Points, in no order, along strands that fork, close into loops and pass close to each other.
In the rows, 128 means zero.
Points whose rows are less than 84.3 apart are linked; no others are. Some points are linked to none.
z912: [ 76 133 145 147 159 152 151 140 125 125  71 163 162 148 122 107 123 167
  67 108]
z404: [134 177 128 129 119 137  90  96 125 116 100  71 119 152 134 190 129  97
 164 126]
z670: [141 120 165  85 161 143 154 163 115 105 123 122 154  86 123  76 120 111
 153 110]
z311: [121 149 129 132 174 124 165 149  98  97 135  84 124 122 162 198 131  96
 125 133]
z126: [123 111 123 119 132 133 136  99 117  84 108 150 142 135 160 129 147  98
 141 168]
z241: [112  67 204 114 164 148 167 149  99 118 187 160 137 125 133 107 102 127
 111 128]
z753: [144 152 149 194 167 142 132 111 105 161 138 155 115 103  83 119 157 168
  85 120]
z829: [150 125 127  94 131 115 102 124 103 104 108 158 128 138 175 133 128  79
 198 134]
z699: [124 161 178 116 144 127 153 128 117 124 111 127 163 108 123 113 121 126
 117  99]
z79: [124  73 164  79 111 136 149 125  94  93 202 141 129 122 130 154  97 109
  80 158]
z266: [155 120 134 122 138 111 125 110 119  87 156 159 128 104 115  97 149 127
 158 163]
z291: [122  86 197 125 190 162 145 159 103  92 120 136 145 119 124  87 117 135
 125 122]
z422: [137 140 188 126 158 147 151 111 128 110 147  69 145 115 104 177 144 114
 163 110]
z995: [147 100 135 125 163 123 136 178  94  93 152 132  83 180 207 166 103  82
 183 135]
z182: [153  86 140 136  88 112 115  97 111 113 153 177 100 133 113 142 170 131
 122 176]
z416: [111 139 147 118 168 115 107  99 115 141 172 110 133 118 101 193 185 157
 120 157]
z593: [189 168 149 156 128 143 108 101 126 142 137 111  92 114  88 116 154 107
 177 106]
z655: [ 80 158 117 128 124 148 171 126 180 168 112  93 163 111 111 130 106 169
 105  78]
z874: [112 117 126 181 158 125  89 161 114 145  88 149 104  95  77  76 151 187
  86 104]
z545: [177 144 146 170 127 114 135  80 107 144 169 141  90 111 103 154 168 113
 140 140]
z769: [139 159 133 201 139 141 158  98 128 167 134 145 122 102  95 121 159 137
 102 103]
z601: [ 92 174 145 115 106 142 162 145 160 156 100  82 148 101 115 111 107 140
  86  83]
z485: [178 154 134 162  82 123  83 130 137 150 102 106  86  89  75  70 126 143
 136 110]
z280: [155 140  86 114 144  97  89 153  93  94 108 148  81 135 181 131 133 117
 169 154]
z370: [154 177  94 171 108 125 112  88 141 167 127 141  80 135 119 155 164 120
 165  97]
z780: [181 108  99 106 170 102  88 166 103 115 149 126  95 121 144 115 137  92
 205 138]
z622: [181  97 119  81 126 145  84 175 118 107 142 101 105 116 119  86 116  78
 212 123]
z384: [ 86 140 118 123 156 146 125 100 177 196 167 113 153 148  87 161 175 191
  96 142]
z423: [ 86 120 126 124 145 167 185 129 171 163 138 159 180 179 122 133 126 175
  70 111]
z412: [129 118 169 110 181 140 143 121 113 107 148 180 153  94 130  85 129 148
 105 151]
z8: [148 148  96 183  99 145 119 103 156 165 110  89  92  95  73  99 151 139
 127 105]
z730: [ 83 139 141 169 111 157 130 166 144 170  93  88 152 127 118 108  57 164
  51  85]
z180: [188 130 115  77  84 141  44 156 128 133 117 103  64 116 130 103 138  97
 173 122]
z95: [117 168 113 104 153 115 159 144 113 100 120  91 139  97 154 166 128  86
 131 124]
z701: [ 93 122 138 137 130 143 145 112 123 116  74 140 169 122 136  88 134 124
 121 130]
z793: [ 97  94  95 148 110 140 129 104 137 133  83 141 141 117 126  77 148 139
 127 147]
z517: [161 111 198 109 123 156 122 156 121 107  95  88 138 129 122  89  83  82
 169  92]
z795: [ 96 119 138 133 180 147 117 144 127 165 114 192 111 116 132  77 146 186
  74 147]
z619: [105  94 121 134 129 142 145 109 145 137 156 190 151 153 106  89 154 164
  67 173]
z312: [176  90 134 122 161  97 102 137 101 131 174 146 103  97 124 123 157  89
 195 137]
z968: [ 88 127 131 111 121 153 194 115 158 186 167 162 164 168 131 156 124 162
  54 134]
z945: [113  84  21 131 121 137 145 130 163 109 113 119 152 179 147 147  96 117
 157 142]
z51: [175  70 134 145 132  92 114 144  84 155 210 124  70 116 123 168 142  99
 159 134]
z248: [130 131 160 122 158 139 144 125 113 112 133  77 122 126 136 187 135  82
 181 108]
z110: [122 110 210 125 180 156 168 142 110 106 142 121 162 124 121 115 110 110
 145 105]
z26: [113  69 148 118 146 133 157 144  92 107 201 119 132 132 159 171  90  75
 133 143]
z221: [148  68 159  96 115  97 125 130  88 135 203 149  96  74 116 149 150 130
 109 156]
z572: [110 135 118 165  97 150 138 109 176 169 116  75 173 150  84 126  79 158
 104  95]
z535: [ 97  79  98 142 139 143 154 106 160 147 132 178 179 163 114  89 138 154
  95 154]
z52: [198 111 146 151 143 116 115 118  94 167 193 135  74 126 131 179 151  85
 184 114]
z283: [120 177  68 115  99 117 109 154 127 108  83 108 111 151 182 140  98  99
 144 116]
z553: [ 86 160 156  98 152 149 175 109 132 154 152 169 158 114 158 137 128 140
  70 147]
z45: [111 119  78 131 102 106 147 111 141 100 110 169 134 179 161 160 139 115
 144 155]
z27: [164 118 163 167 145 117  99 126 105  96 101 158 113 119  79  75 147 162
 145 142]
z927: [128 127  85 123 106 106 120 116 140 110 116 136 112  92 109  86 151 128
 149 140]
z50: [105  98 120 159 124 113 114 154 134 125  70 157 133 133  94  59 113 184
 110 105]
z961: [136  98 121 105 119  98 130 118 106 142 181 168  99  71 119 143 177 128
 100 167]
z470: [133 137 184 104 161 144 142 181 109 111  90 110 151  91 114  67  97 129
 110  98]
z350: [ 95 131 110 133 135 125 105  91 155 160 156 112 159 148  82 169 192 178
 108 159]
z345: [ 90  81  88 145 120 147 126 117 161 141  89 126 156 118 113  73 108 154
 113 126]
z217: [ 90 172 118 105 103 127 165 143 150 131  96  87 155  82 136 135 130 114
 112  94]
z536: [ 87 105 136 114 154 139 140 117 135 154 128 180 132  93 142  78 159 167
  84 157]
z318: [136 100 179 114 172 145 126 130 105 129 176 180 115  90 128  91 141 167
  85 160]
z550: [ 95 174 154 153 172 168 129 118 150 171 116 128 151 166  84 136 147 207
  64 112]
z570: [166 183 131 123 147 125  97 151 109 113 124  49 103 144 142 191  98 105
 189 102]
z741: [ 88  74  92 157 159 160 118 138 144 159 102 144 156 119 110  64 108 182
  92 115]
z504: [163  94 174 146 181 128 125 132 105 115 182 139 109  88  92  87 148 139
 148 146]
z611: [136  60 129 131 150 104 131 178  86 108 175 135  92 159 188 169  98  77
 173 150]
z152: [124 106 139 121 180 116 170 155  94  99 170 105 122 129 168 200 110  78
 135 143]
z981: [130 101 157  88 170 126 161 157 118 109 160 130 145  86 138 102 131  87
 160 118]
z344: [128 154 203 119 183 153 138 118 125 129 164  82 136 112  87 160 144 148
 138 108]
z692: [146  70 139 104 171 110 129 158 104 121 183 140 127 101 139 108 147  78
 191 137]
z268: [146  89 148 108 144 126 113 119 102  99 149 161 115 150 170 138 127  77
 205 137]
z626: [ 84  98 145 108 124 148 166 143 145 172 130 201 140 176 142 112 119 177
  30 147]
z249: [ 92 147 127 161 134 155 135  87 161 165 119 109 178 166  76 153 152 167
 100 127]
z333: [147 123 160 126 175 127  99 180  98 120 102 135 114  80  86  57 145 166
 106 109]
z989: [158 102 121  75 146 110 137 183 112  90 126 125 124 112 150 131 142  75
 187 124]
z443: [145  92 132 154  87  98 132  89 122 157 160 171 104 127  96 137 179 155
 109 151]
z587: [ 98 135 109 154 141 146 167  86 162 160 145 122 189 177 111 156 140 138
 100 127]
z555: [158 148 117  77 130 148  72 178 103 107  99  85  99 143 200 143  92  79
 163 101]
z879: [ 88 138 130 138 119 128 140 125 143 153  92 123 179 108 130  80  84 141
 100  93]
z244: [151 147 133 132 152 106 137 126  85  98 150 125 126 162 177 190 108  83
 166 130]
z18: [137  49 144 116 139  99 130 162 106 133 218 140 110 109 135 128 132  87
 169 145]
z754: [ 93 102  54 137 105 107 121 121 129 124  81 137 130 126 167 122 136 106
 159 139]
z573: [186 133 105  79 145 123  55 168  97 107 127 132  93 139 166 117 120  97
 202 116]
z368: [121 116  70 132  95 101 134 111 165  98 127 168 116 163 127 129 153 133
 147 166]
z790: [ 97 169 197 117 173 164 169 132 129 130 126 148 143 137 121 142 131 175
  73 118]
z789: [ 93  95 100 151 143 177 161 126 163 147 112 128 194 184 104 100  89 162
  87  98]
z6: [140  83 132  96 146  88 146 153  77 101 162 142 115  99 172 161 136  93
 131 152]
z799: [124 156 133 157  78 109  86 103 154 158 116  58 130 124  83 152 121 153
 125 116]
z637: [151 165  72 105  94  90  93 145 130  89 105 121 108 112 143 102 111 109
 168 137]
z57: [103 131 122 158  58 147 146 116 174 152 100  72 159 138 107 110  52 131
 109  96]
z864: [ 73 105 118 119 149 149 161 125 148 155 109 170 161 112 138  81 126 164
  92 118]
z293: [121 150  95 107 138  90 142 150 121 100 115 123 137  97 163 130 141  93
 141 137]
z143: [131 115 147 113  89 134 110 133 134 109  79 105 115  90 123  73 134 107
 139 132]
z658: [135 183 155 112 129 114 140 121 121 131 115  88 160 104 114 142 119 113
 146  87]
z157: [183 151  96 138 165 130  59 143  96 116 142 133  34 144 169 161 165 134
 163 136]
z284: [115 180 111 118  89 117 151 118 143  99  89 109 144 147 131 142 116 114
 155 120]
z401: [ 78 145 125 155 153 182 123 154 148 180  95  96 158 158 101 121  68 190
  51  87]
z688: [ 81 133  99 131 125 135 171  98 153 132 130 156 198 161 131 131 122 127
 102 134]
z908: [190 108 141  80 101 140  81 161 126 120 117  94 113  99 126  71 107  79
 174 124]
z533: [135 132  59 144 111 125  82 107 149 127 100 124  67 124 135 134 180 126
 168 150]
z5: [ 85 171 135 119 178 160 148 153 142 136 107 178 140 138 141  77  97 186
  60 137]
z996: [ 81 125  73 133 119 116 188 120 154 146 126 127 161 156 148 191 141 126
 125 110]
z112: [136 166 112 104 137 122 124 142 105  91 107  58 129 100 147 153 104  74
 141 123]
z10: [194 117 130 111 143 133  91 147 125 107 146 109 102  91  89  85 139 103
 194 132]
z76: [100 112 168 101 117 157 169 120 121 156 151 184 148 171 137 132 130 161
  18 160]
z460: [177 107 132 138 129 125  82 106 109 129 157 150  55 140 142 172 179 102
 179 148]
z609: [133 135  70 116  87 126  55 114 145 130 100 147  94 142 152  92 131 124
 168 116]
z630: [105 144 114 158  97 128 110  99 176 172 127  60 154 138  63 141 122 176
 114 113]
z598: [118 119  68 122  44 134  87 136 174 146 113 122 112 151 175 110  59  99
 137 117]
z644: [116 120  72 122 116  80 142 120 128 117 163 182 151 114 145 132 134 137
 111 169]
z640: [138 108 103 169  92 125 103 113 161 162  98 131 101 132  91  78 134 166
 162 110]
z903: [136 125  96 169 131 126 101  92 147 150 115 135 135  93  87  61 140 158
 125 141]
z733: [166 133  83 118 140 103  73 146 114 109 121 141  45 133 164 141 167 122
 174 141]
z582: [148 119 141 139  58 114 102 155 146 141  98 108 121  85 117  45  85 120
  90 136]
z857: [150 140 122 157  88 121  94 102 148 147 101 151  90 127 104  90 172 148
 174 112]
z964: [110 141  97 144 109 106 164 136 124 104 121 149 124 191 174 190 133 113
 111 154]
z775: [108 169 151  99 168 137 151 160 126 118 110 160 141 107 137  73 102 176
  72 116]
z802: [130 114  95 102 152  78 137 169  93 105 122 137 110  93 175 144 163  98
 141 150]
z313: [ 99  88  87 124 127 147 174 126 174 144 115 105 179 146 113 130  81 152
 133  75]
z977: [149 156 166 118  53 130 114 143 150 124  87 102 120 122 147 102  88  93
 127 105]
z911: [161 104 164 108 114 137 104 165 117 119  79 107 110  86 104  54 142 114
 146 117]
z873: [155 120 151 128 143  95 131 135 121 153 128 152 108  71 103  89 191 148
 143 124]
z97: [164  86 121 121 125  95 107 141  91  95 154 165  71 150 169 165 130 112
 151 167]
z98: [120 171 161 135 163 155 105  92 136 149 132  91 153 122  78 132 152 181
  98 135]
z427: [164 144 129  88 152 124 127 184 110 114 124  81 122 138 163 158 100  77
 195  91]
z942: [ 88 135  97 104 127 113 161 144 145 121 113 120 154  86 144 112 141 122
 122 124]
z735: [146 159 147 102  36 130  96 141 154 141 100 110 100 141 182 126  82  84
 125 107]
z158: [134  64 182  97 152 125 144 133  99 116 173 158 128  86 145 128 151 112
 129 143]
z448: [159 167 135 183 126 136 147  79 129 159 132 151 107 125 113 146 166 117
 144 110]
z421: [155 120 127  93 117 111 104 126 106 110  96 131 118 112 142 107 146  98
 185 124]
z932: [146 122 138 111 123 158  94 100 125  67 118 131 113 143 139 100 112  89
 184 145]
z591: [146 167 181 147  59 125 125 145 148 146  89  83 128 118 120 118  78 107
  93 110]
z937: [105 101 107 140  96 140 135 163 160 145  97 117 143 104 107  52  64 159
  69 112]
z973: [135 129 163 118 116 150 147 122 138  62  91 138 132 127 112  86 126 126
 144 141]
z871: [144 125 159 180 142 128 132 110 102 167 165 173 104 111  89 131 163 181
  49 132]
z464: [ 86 137 124 129 174 175 173 123 184 189 139 125 167 170 102 141 109 193
  85  94]
z672: [ 97 127 170 132 173 158 133 156 104  99 123 189 143 147 125  99 124 164
  56 148]
z184: [ 76 102  76 132 111 119 171 116 161 139 103 131 167 141 152 151 123 123
 147 102]
z745: [140 127  93 141 137  88 155 155  81  96 127 148 110 159 190 169 115 117
  95 190]
z399: [120  90  70 158 101 120 122  99 168 152 130 141 122 138  86  88 142 161
 171 128]
z428: [128 119 164 144 165 114 135 120 107 117 171  90 124 134 133 225 145 109
 170 122]
z373: [ 74 162 131 136 179 181 156 154 154 176 106 157 145 191 120 140 109 193
  51 116]
z905: [140 119 139 152 110 111 105 135 123 114  81 145 122 110  92  53 137 157
 133 122]
z600: [108  82  74 134  89 152 149 119 185 109 100 123 160 171 110 107  95 135
 148 115]
z588: [192 144 120  99 114 129  57 130 123 140 116 115  53 121 131 120 169 111
 193 112]
z628: [125 101  96 153 109  94 121  98 151 146 135 181 128 135 105 103 163 162
 153 143]
z895: [176 174  96 161 127 123 104  90 115 141 145 137  66 132 135 175 169 108
 163 127]
z233: [121 154 159 126 153 132 101  82 135 157 157 111 157 131  84 164 182 174
  98 154]
z870: [152  87 149 119 141 116 125 124 111  83 181 154 109 118 125 133 136 105
 161 171]
z839: [131 110 162 153 171 117 107 143  86  96 103 177 124 120  97  89 142 175
 106 136]
z875: [107 147 132 132 114 100 164 125 107 122 157 116 135 161 138 227 155 120
  80 151]
z495: [156 129  98 146 116  79 118 120 116 123 150 160  81 112 130 152 177 130
 150 161]
z481: [128 161 182 146 113 153 119 115 123 110  83  80 161 129 100 124 104 128
 106 103]
z309: [109 172 174 147 145 156 135 101 126 134 100  78 156 126  89 142 141 157
  98 112]
z326: [130 106 117 128  55 130  90 127 152 135  74 120 102 111 128  65 115 125
 144 121]
z186: [166 101 175 117 155 134 118 167 112 110 109 115 114  86  81  64 151 134
 146 119]
z104: [138 145 148 141 136 104 159 130  94 103 143 112 118 173 156 240 131 115
 117 142]
z526: [140  60 159 105 112 123 138 118 104  81 196 153 126 133 128 155 115 100
 125 168]
z321: [ 84 142 155 120 162 162 161 146 148 181 122 188 145 189 153 139 106 182
  40 140]
z649: [206 128 158 142 158 143 120 133 116 161 178 122  82 133 111 150 161  85
 210  95]
z120: [174  81 159 113 110  91 121 117  88 148 203 134  73  95  97 163 146 124
 136 137]
z786: [157 143 193 112  87 151 124 142 126 103  92  71 135 116 130 111  78  81
 133  98]
z791: [147  67 131 128 155 116 106 146  96  97 191 149 103 153 168 142 110  74
 193 153]
z281: [130 133  72 128 135  80 146 134 105  84 150 162 127 134 157 147 127 116
 112 181]
z584: [109 110 142 160 152 137 122 151 110  99 107 183 144 147 104  83 134 177
  78 143]
z917: [154 133 125 110 166 126 135 183 101  96 118 106 100 158 196 158 106  78
 190 116]
z239: [ 79 110 110 136 159 178 158 150 170 137 114 159 171 179 107 100 104 182
  66 112]
z877: [123 146 172 136 106 156 142 139 124  80  74 110 138 126 113  90  98 129
 106 123]
z257: [121 138 180 112 141 101 165 104  96 129 164 137 162 115 147 182 127 113
 124 118]
z494: [ 97 130 111 129 168 161 152  99 178 204 156 106 177 155  84 156 135 199
 108 103]
z762: [140 144 109 203 116 136 137  93 159 171 116 131 108 118  75 110 161 158
 129 107]
z858: [116 171 172 125 151 118 154  95 114 141 151 119 165 112 123 176 148 134
 118 111]
z310: [120 121  98 171 146 134 120  94 139 157 149 153 138 101  79  88 163 175
 108 141]
z794: [149 110  68 148  66 117  71 127 175 167 116 100  80 109 117  84 120 118
 160 115]
z466: [108  60  88 162 159 148 135 115 156 158 129 169 162 138  97  76 131 180
 107 138]
z73: [129 176 109 127  58 111 118 127 157 149  96  74 131 132 146 142  72  91
 127 106]
z136: [123 115  60 135 122 114  97 119 127 123  94 153  95 125 159 126 159 106
 162 165]
z890: [118 168 186 130 161 134 142 158  97 119  88 116 159 115 119 103 101 147
  89  76]
z752: [112 132  60 136  81 138 128 116 172 130 102  91 151 182 139 158  62 114
 150 108]
z629: [ 78 164 127 115 138 133 184 128 157 157 129 130 162 116 133 132 138 166
 101  95]
z652: [116 163 167 163  98 126 125 159 135 149  89  83 144 115 115 102  68 138
  61  95]
z646: [162 134  92 135 160  91 131 165  83  83 123 143  97 149 201 141 120 120
 137 178]
z308: [124 107 181 124 170 159 159 139 117 118 139  92 152 125 126 117 111  67
 185  94]
z837: [200 148 144 121 111 123  77 146 119 124 122 108  97  88  77  61 132 129
 165 122]
z88: [116 115  43 124  69 132  73 121 166 139 104 130 106 148 153 102  97 128
 169 121]
z665: [107  98  98 124  96  97 164 137 110 105 139 152 131 174 162 190 131 114
  74 168]
z663: [115  97 129 105 128 113 139 110 127 122 178 178 136  94 128 118 161 139
  90 182]
z46: [127 156  90 106  81 104 120 138 143 100 101 109 138  99 128  96  94 105
 145 132]
z317: [149 142 146 147 156  98 117 104  95 112 156 100 127 155 138 230 141 122
 142 148]
z113: [107 160 187 115 184 159 152 152 107 126 129 176 139 158 143 142 112 172
  47 136]
z343: [120 143 141 122 164 126 124 168 126 117 120 164 128  87 107  54 138 181
  90 120]
z922: [114 157  69 115  64 119 101 146 157 127  88  89 111 147 171 136  66  97
 140 113]
z65: [147  97 160 119 152 158 116 125 121  80 136 134 128 134 128  87 105  96
 198 140]
z432: [182 128 129 118 151 133  89 122 118 124 135 125  52 128 127 145 181 102
 200 118]
z414: [120  84 145  75  98 128 138 108  92 111 189 157 127 112 123 136 122 126
  50 179]
z643: [ 87 100  52 132  91 131 138 121 159 141  72 107 134 137 159 131 110 105
 156 107]
z690: [ 94 146  77 151 123 125 145 117 174 150 124  82 153 145  93 187 145 158
 126 106]
z970: [ 95 153 124 122 127 118 172 107 139 137 159 127 151 143 124 194 157 124
  79 140]
z528: [150  59 126 114 147  77 106 150  64 121 190 140  90 104 164 157 127  99
 132 166]
z396: [130  60 194 139 183 148 137 152 101 106 172 166 144 122 121  83 123 119
 139 130]
z302: [ 90 164 140 153 152 167 104 122 158 183 122  94 155 150  67 127 118 206
  73 113]
z169: [117 160  59 155  79 131 128 114 169 141 116  62 148 162 111 176  78 122
 136 118]
z805: [127 126 168 128 187 140 121 144 110 152 150 185  88  93 121  87 157 186
  70 156]
z276: [ 91 118 101 106 101 109 175 122 140 128 160 157 158 160 144 175 141 120
  71 159]
z983: [138 185 130 131 121  97 120 116 128 141 128  65 140 103 108 175 135 129
 145  97]
z484: [133 104 162 124 151 139 161 120 119  71 158 129 135 139 149 156 120  73
 166 143]
z809: [187 119 133  86  57 135  62 160 141 134 106 101  88  99 140  81 119  81
 152 138]
z976: [147 133 120  96 143 135 107 142 107  92 125  91 139  93 149 121  97  73
 169 130]
z505: [159 151  86 150  70 134  84 106 163 170 109  88  73 111  94 108 137 121
 151 111]
z224: [108 174  88 155 128 101 150 113 144 132 137 100 146 158 111 209 161 143
 125 131]
z724: [144 185 136 130  64 100  87 131 144 156 109  50 110 125 128 169 105 105
 141 107]
z957: [163 162 155  78  90 160  77 153 124 114 115  79 107 145 173 146  82  67
 161  92]
z179: [134 169 129  98  80 134 120 121 142  84  91 125 117 160 147 129 108 100
 171 105]
z121: [113 173  68 149 124 113 137 117 122 119  98 105 142 164 162 178 116 107
 137 135]
z488: [107 160 156 114 128 113 156 111 133 163 176 139 139 124 121 211 165 154
  76 133]
z13: [160 188 116 153 177  90 123 140  91 110 122  89 112 150 157 199 121 124
 158 122]
z631: [102 118  98 146 104 165 158 111 170 124  96 114 181 178 101  98  94 141
 122 117]
z86: [137 149  96  93  65 133  56 117 131 125  90 130 105 138 162  94 105  97
 150 120]
z332: [117 175 124 142  91 133 110  75 135 123 100  79 149 163 112 178 135 121
 146 120]
z28: [ 88 144 145 109 133 105 163 113 111 150 105 146 171 105 163 143 151 115
 117 114]
z492: [100 132  70 132 116 103 155 113 142 124 137 164 175 144 131 120 123 127
 127 142]
z439: [111 162 147 154 112 139 123  81 146 141  97  96 158 142  93 160 150 149
 123 115]
z20: [121 182 129 132 142 102 136 115 129 119 144 101 140 117 113 191 153 135
 138 122]
z882: [ 88 114 103 139  82 146 139 116 160 142  78 102 153 125 145 109  97 109
 129 112]
z924: [110 112 138 144 133 144  89 155 115 109  72 125 128  96 105  51 108 145
  70 138]
z252: [131 122 184 106 132 121 157 128 115  95 106 144 142 125 146 120 137  99
 175 103]
z227: [134 102  95 131  82 101 124 107 126 104 145 177 102 157 130 157 161 124
 118 185]
z913: [178 118 184 158 134 119 135 110 106 144 191 155  91  97  86 137 159 139
 127 130]
z763: [158  75 175 142 169 142 126 122 118  97 166 152 129 122 109  78 123 119
 169 139]
z843: [114  90 124 112 111 129 129 101 126 156 174 182 129 126 113 114 155 157
  55 184]
z774: [122 146 154 119 177 140 137 100 122 129 190  98 140 121 114 214 156 127
 102 157]
z34: [168 118 133 109 130 102 115 134 112 135 118 144 124  85 120  89 179 120
 176 125]
z661: [138 133 149 108 156 132 136 115 117  80 154 143 164 105 124  93 120 123
 127 150]
z920: [149 162 100  92 144 132  78 162  94  97  90 123  96 153 215 144 101 106
 172 107]
z4: [134 162 141 121 133 125 135 104 112  77 129 121 136 155 161 186 125 101
 162 133]
z778: [148 131 140 140 163 119 136 150  77  97 138 126  96 187 207 200 101 100
 148 143]
z571: [111 107  29 132  88 126 129 146 170 111 104 105 134 175 159 146  60 125
 157 113]
z335: [158 106 175 150 168 123 131 118  99 128 179 161 103  94  87 107 159 161
 102 146]
z150: [154 150 154  79 100 147 105 135 126  95 103 107 118 139 146 116  95  83
 183  98]
z683: [169 139 156 153 121 116 105  99 123 122 118 161  93 119  91  98 170 152
 168 127]
z480: [118  87  23 145 112 116 118 126 169 115 114 143 117 168 144 128 121 146
 174 132]
z14: [138 178  98 124 143 119 116 163 101  97  78 101  93 164 210 148 112 106
 151 116]
z860: [116 135 138 116 133  89 160 112  96 118 134 148 154 112 170 171 135  95
 128 137]
z551: [121  97  99 174 123 127 133  92 143 158 165 178 139 133  81  98 165 175
  89 168]
z542: [157 144  94 127 109 116  71 107 123 140 105 121  72 106 134 115 174 106
 167 130]
z737: [ 70 154 134 161 148 178 150 135 146 156  85 117 176 151 114 114 105 169
  63 100]
z949: [135 117 129 131 128  88 136 120 126 160 158 161 109  68 108 126 197 146
 117 137]
z413: [ 91 116  89 141 112 144 172 115 181 153 117  89 171 162 100 171 106 142
 141  84]
z55: [ 90 176 163 122 154 160 167 116 158 153 130 127 151 153  93 145 150 177
  71 123]
z391: [110  83  90 129  50 130 114 131 169 149  80 106 130 118 141  78  94 119
 138 110]
z946: [103 182 104 139  92 122 146 109 165 128 112  90 166 129 108 138 106 136
 135  91]
z369: [154 160  89  75 115 111  48 164 105 106  97 127  92 140 188 112 126 103
 179 112]
z835: [163  77 110 134 135  86 101 119  73 134 182 142  84  98 144 169 148 114
 114 175]
z959: [119 125 174 107 169 148 161 113 110 131 209 107 142 131 134 214 119 106
  98 141]
z77: [ 96 123 126  85 128 116 156 119 134 138 167 184 156  98 154 123 132 141
  68 164]
z782: [121 107 215 104 164 155 173 134  97 113 171 167 145 130 144 129 100 142
  81 136]
z703: [116 177 102 145  77 113 127 115 164 137 118  60 126 137  96 161 102 139
 132 101]
z101: [114 102 165  71  87 150 149 113 103 147 173 160 145 152 130 145 128 135
  26 163]
z236: [103 169 184  90 143 141 172 107 136 166 176 145 136 128 144 171 137 159
  73 123]
z938: [ 92 129 173 142 147 157 161 107 113 120  91 149 174 134 136 122 144 133
  78 121]
z846: [112 127 150 157  76 119 118 164 153 132  87 110 149 108 122  60  67 128
  70 115]
z379: [144 133  58 184 107 132 102  82 158 169 129 133  95 144 102 126 158 131
 175 112]
z965: [153 187 134 112  93 112 104 154 123 120  99  52 106 134 145 171  94  91
 156 100]
z962: [ 97 104 141 128 110 112 162 107 128 135 124 185 167 128 144 113 151 148
 103 143]
z129: [135 145 130 107 141 139 131 115 121  84 121 113 154  98 132  97 106  87
 145 143]
z273: [124 128  95 130  71 117 120 139 160 127 113 104 146  83 118  62  86 116
 109 130]

A piece is two or more points that can be reached from each other along the links. Count, over all rows, the pieces, the separate loops (a circle has one, a figure eight two, a Y none), the forks (points with three links) and the tips (points with one).
pieces -> 6
loops -> 0
forks -> 30
tips -> 42

How many points has the smallest loop of links through each point below? Write - if it is on no loop.
z291 -> -
z470 -> -
z611 -> -
